Each row is a point on a tangle of strands that fork and nearly touch. The rows are in no order.
Points whose rows are less than 87.2 apart are linked; no others are. Some points are linked to none.
(829): [-20   4  -3 -14   4  -6 -23   1  33 -14  20  36  39  -8  -5 -17   4  18
   7   7 -15   4]
(700): [ -1 -15 -28  -6 -18   2  26   2  -9 -12   3  22  22 -21  16  -8 -25 -10
  10 -37  33 -54]
(238): [ 34  25 -29  31  37  -4 -20  -9 -29   7  -2 -31 -73 -15 -44   7 -13 -16
  11  41 -30   6]
(200): [-16  15  43  -6 -12  -5 -45  -2 -12  34 -38  -8 -16  68  22  29  38 -21
 -24   3   5  11]
(43): [ 18 -16  -8 -16 -14  14   1 -13  45  11  27  30  31 -14  24 -18 -39   4
   7 -24  17  -3]
(822): [-39   0  -6   4  34  10   2 -25  -7   6  -9   0  22   7  -2  10 -18   4
  -6  -8 -49 -20]
(548): [-24  30  -8 -11  33   8 -57 -15  -3  40 -37 -30 -13  42 -40   4   9  10
  -1   2 -37  -6]
(497): [-28   8  19  12  21  -1  10  -1 -29   5 -16  -6 -15   5 -18  30   4 -29
 -12   7 -36 -12]
(67): [-20  41 -15  21  12 -25  -3  23 -42  -1 -32 -61 -23  32 -58  -2  29   6
 -12   2 -11   1]
(804): [  7  14  35   7  26 -18 -34  -1 -10  39 -26  -9 -26  39 -23  21 -26 -26
   7   3  -3   6]
(211): [ 34   6 -12  -8  19  14 -16  11   8  13  42  26 -14 -16 -13 -22 -41  18
  26  24 -19  13]
(29): [ 13  31   5  -8  26  -3 -42   0  -4  69   9  -3 -22  37 -18   5 -43  -5
  20 -15   8 -20]
(150): [-51  11  -9 -12  -1  -4 -41 -20  45 -15  -6  38  54  -5  29   0  13  -6
 -17  -7 -29  -8]
(857): [ 12 -11  52  21 -13 -27  20   8 -34  -1 -22  18   8  32  15  13   1 -69
   3 -13  36 -11]
(449): [ 30 -15  -1   7  -6 -21  35  27  -1 -29   0   5  -6 -32 -31 -20 -13  -8
  11   3  39   9]
(117): [ -3  -9   4   0 -40  13 -13 -20   7  15 -18  13  14  40  80  16 -23 -24
 -17 -40  27 -32]
(115): [-21 -13 -20  14 -11  12  46   1 -23 -30 -23 -39  -8 -19   6  14  26  23
 -27  14 -28   1]
(648): [-23  -8  50 -12 -23 -19 -13   1  26 -20  -2  23  16  25   5  19  60  -8
 -13   2  34  17]
(852): [-25   7  37   4   2 -22 -50  -7  -4  28 -43  32   3  82  52  16   6 -39
 -15  -1  15   4]
(290): [-23   0  35   2  -5 -18 -19  -3  -9   5 -17  29  14  47  24  16  -3 -39
  -7 -19  16 -22]
(163): [ 16  -1 -12  -8  23   1  11   1   1  -5  23  -6   3   3 -17 -23 -14  48
  18  13 -25  24]
(460): [ 28 -39 -23   1  21  -6  38   7  14 -32   4  33  22 -34 -22 -39 -45  -5
  19  -8  19   5]
(504): [-16 -13 -27  -3 -46  18   4  -5   8 -23 -15 -17  16 -15  30   6   9  36
 -17 -16  13 -32]
(241): [  0  39 -25  39  12 -19  11  22 -39   6   1 -68 -51  -5 -52  -9  27  -6
   1  16 -16  40]
(555): [-16  43  -5   4   7 -15 -53  23 -39  22 -48 -32 -23  39 -38   7  16   0
 -11   9  -6 -19]
(31): [ -5  12   6  -7 -14  38   1  -3 -28  34  17 -21 -41  11   9  34  34   1
 -22   9 -22 -13]
(440): [-36  -9 -28  -6  47   2  17 -18 -14 -29   9  14  36  -7   4 -19  -8  29
  10  -1 -73  -1]
(654): [-41  -6 -42   4   1 -18  -2  -7   4 -67 -18  -8  36 -18 -14 -20  19  41
 -12  -1 -10 -23]
(362): [-20  28 -29 -11 -13 -10 -44 -29  54  10 -13  13  56  -4  52   3  -7   1
 -24 -26  -4 -15]
(810): [  9  -3  41  23 -24 -29  20  25  13 -24  -3  -3  -5 -35 -25  -3  47 -39
  11  14  26  50]
(761): [ 17  37  -2 -12   6 -17 -48   9   9  57  20  38   1  27  13  -7 -51 -32
  25 -28  29 -22]
(594): [ 13 -25   7  -7   8  19  71  23 -13  -3  27  13 -12 -52   9   7  23 -28
   9  26 -14  27]
(462): [ 15  -8 -10 -20  17 -12  36  13 -19 -13  50  24  19 -31 -35 -31   5   8
  35 -16  60 -29]
(541): [ -8 -28  20  -5  -1  19  54   0 -11   4  12  20  -4 -18  19  26   2 -32
  -9  -1  -3  -6]
(300): [-15  -9  60  -1 -23  -2   1  -5  14  11 -13  -1  -6  38  20  34  38 -21
 -23   2   6  24]
(356): [ 17 -18  37   9  28   8  28 -15   9  17   7  -3 -14  -5 -15  13 -16 -13
   8  20 -24  41]
(128): [ 27 -16   2  -5   4  26  48   7 -11   3  32 -21 -27 -38  12   4  29  19
  11  33 -33  52]
(306): [ 18  20  11 -19   2   3 -34  21  20  38  50  33  -8   7 -12  -9 -15   6
  18  13   8   7]
(299): [-14  39 -46  -6 -31  -7 -69  -6  28  16 -34 -14  33   7  37  -2  -3  21
 -20 -17  -4 -26]
(253): [ 26 -41  27  -9   3  19   9  -8  48   2   6  34  14 -10   4 -13 -42  -6
   6   3   1  34]
(446): [-13  15   6   6 -21 -24   1  26 -10 -34 -11 -14   1  -8 -30   1  48  15
  -6   9  22  -6]
(795): [ -5   6  -2 -10  34 -26   7 -24  30  14  17  -3  52  19 -26 -29  -3  41
  25 -30   6   8]
(240): [-18  22 -38  -4 -17   0 -18   7 -14   0   8  24  18 -14  27   0 -28 -16
   1 -26   3 -64]
(103): [-24  14  -2 -17  12  36 -39 -17  -7  31  -2 -20 -26  30 -14  23  35  12
 -19  17 -47  -4]
(6): [  0  -2  18  20  37 -14  -1  -1   7 -11 -18  -9 -13   0 -40  -2 -24  -4
   3  28 -31  33]
(845): [ 14   9  53  24   0 -24  -4  11  -4  15 -22  -9 -28   9 -14  20  -4 -55
   3  15  -1  29]
(546): [  2 -26 -38 -13 -33  11  10   0  20 -49   5   5  30 -45  18 -25  12  45
   0  -7  39 -20]
(179): [ 30 -20  -8 -19  31 -19  41  -7   8 -17  46   9  31 -17 -35 -50  -4  38
  41 -20  54  10]
(835): [  6  13  -9  26  31  -9 -35  -2  -5 -14 -32 -10 -41  -6 -33   5 -40 -19
  -4  32 -27  -1]
(478): [ 27 -58 -35 -16  -3  14  49   7  15 -49   8  19  22 -54   7 -35  -8  16
   9  -9  45  -6]
(249): [ -3  10   1  12   2  16  24  -5 -47  25 -17 -47 -35  15  -9  34  11  -9
 -18 -11 -20 -21]
(355): [ 13  13  53  37  -2 -53   8  23   5  -5 -27 -25 -12   4 -40  -6  21 -41
  22   2  27  54]
(109): [-21 -14  -3  11 -19  18 -29 -11  15 -23 -43  -9  -6  -7  21  19 -17   8
 -29  12 -29  -6]
(353): [  1 -23  13  -1  19  -7  34 -20  25  -8   2 -18  26  17 -20 -12  -3  48
   8  -8  -6  34]
(742): [ 21 -13  14  -1   3  27  28 -16   0  20   7 -47 -26   4  -4   9  27  38
 -10  21 -32  49]
(92): [ 14  20 -45 -18 -11  15 -14 -14  34  25  36   9  38 -20  35 -21 -16  33
   4 -16  -9 -10]
(434): [ -9 -19  39  -3 -16 -11  11  12  29 -36   6  22  11 -22 -13   5  45  -8
  -3  23  14  36]
(199): [-16  -8 -19  10 -32  19  10  -5 -18 -18 -45 -42 -13   3  25  24  -2  20
 -33 -10 -11 -28]
(520): [ -8  12 -63  -8  -4  33  -2  -3 -22  13  27   9   0 -33  32  -1 -39   9
   0  -9 -25 -58]
(248): [ 20  38 -25 -14  -7  -3 -32  22   7  36  47  33  10  -7  -4 -23 -36   0
  24 -17  27 -32]
(35): [ 13  -5  18 -22 -14  11  29  16   3   9  54  26   0 -11  -8   2  26  12
  14   6  23   8]
(195): [ 20  15 -64 -15  11  29  -5  -7 -10  14  41  -1  10 -25  27 -24 -31  49
  16  -9 -32 -21]
(193): [-48  -1 -37   6  26  -5  12  -6 -16 -50 -14 -15  28   3 -17 -14  22  43
 -13   9 -60  -1]
(639): [-12 -11   8  -8 -15  -1  30 -17 -13  17   6   7  27  25  27  15  -4  -9
   6 -53  37 -47]
(813): [ 16  11  -6  -1  -7  20 -71   5  14   2  -5   9 -55 -19  -1  16 -12  -7
  -8  51 -23  -3]
(202): [-19 -20  14 -15  -7   5  39 -11   0   5  22   7  20   1   4  12  23   9
   2 -22  17 -16]
(56): [ 26 -22  -1 -20 -18  -2  19  14 -15 -37  27   7   7 -43 -14 -28  26   4
  14 -17  92 -32]
(71): [ 16  21 -15  25  38  -7  20   9 -34   3  17 -30 -49 -25 -38  -8   4  -7
  15  36 -37  42]
(149): [ 22  -1  -8  -9  49 -34  15  -8  26 -10  32  12  38  10 -44 -55 -30  39
  46 -15  14  25]
(776): [ 32 -13  -9   5 -29 -21  27  29  -7 -61  -3  -8  -8 -51 -19 -23  32  -9
   6   3  73   4]
(503): [ 16 -17  38  10 -41   6  16   9 -20  -5 -10  27 -17  25  54  19   2 -60
 -17  -5  33  -5]
(287): [-23   4 -11  -3 -45   8 -60   0  18  -5 -47 -12   4  22  43  18   7  16
 -32  -1  -3 -16]
(464): [ -5  -6 -17  17  -1  28  30 -12 -19 -12 -15 -58 -34 -23   3  15  45  21
 -24  31 -52  41]
(187): [ 12 -26  33 -17  31  18  25 -15  23  30  42  35   9   5  -3  -3 -27  -5
  21   5 -18  29]
(816): [ 10  16  -3  27 -27  -2 -25  23  -1 -21 -26 -36 -43 -26 -12  10  18   1
 -15  40 -12  31]
(100): [ 24 -13  35   2 -24  13  -9 -17 -10  46 -10   1 -24  63  60  25 -29 -31
  -7 -26  34 -17]
(320): [  0 -25   9   5 -30  18  -3  -8  -3 -10 -24  35  -5  11  58  14 -40 -51
 -20 -20  15 -27]

A fork is a point with three links, a tip a point with one. Leave the first point through the second and follow the links. Name the first fork or tip that comes.
(776), (56) -> (100)
(857), (290) -> (199)
(241), (71) -> (202)
(356), (6) -> (654)

A fork is a point with three links. Follow the links from the first point to the second and name the forks in between, in order.
(249), (546) -> (202), (199)
(353), (287) -> (199)
(35), (253) -> (202)
(150), (238) -> (199), (202)
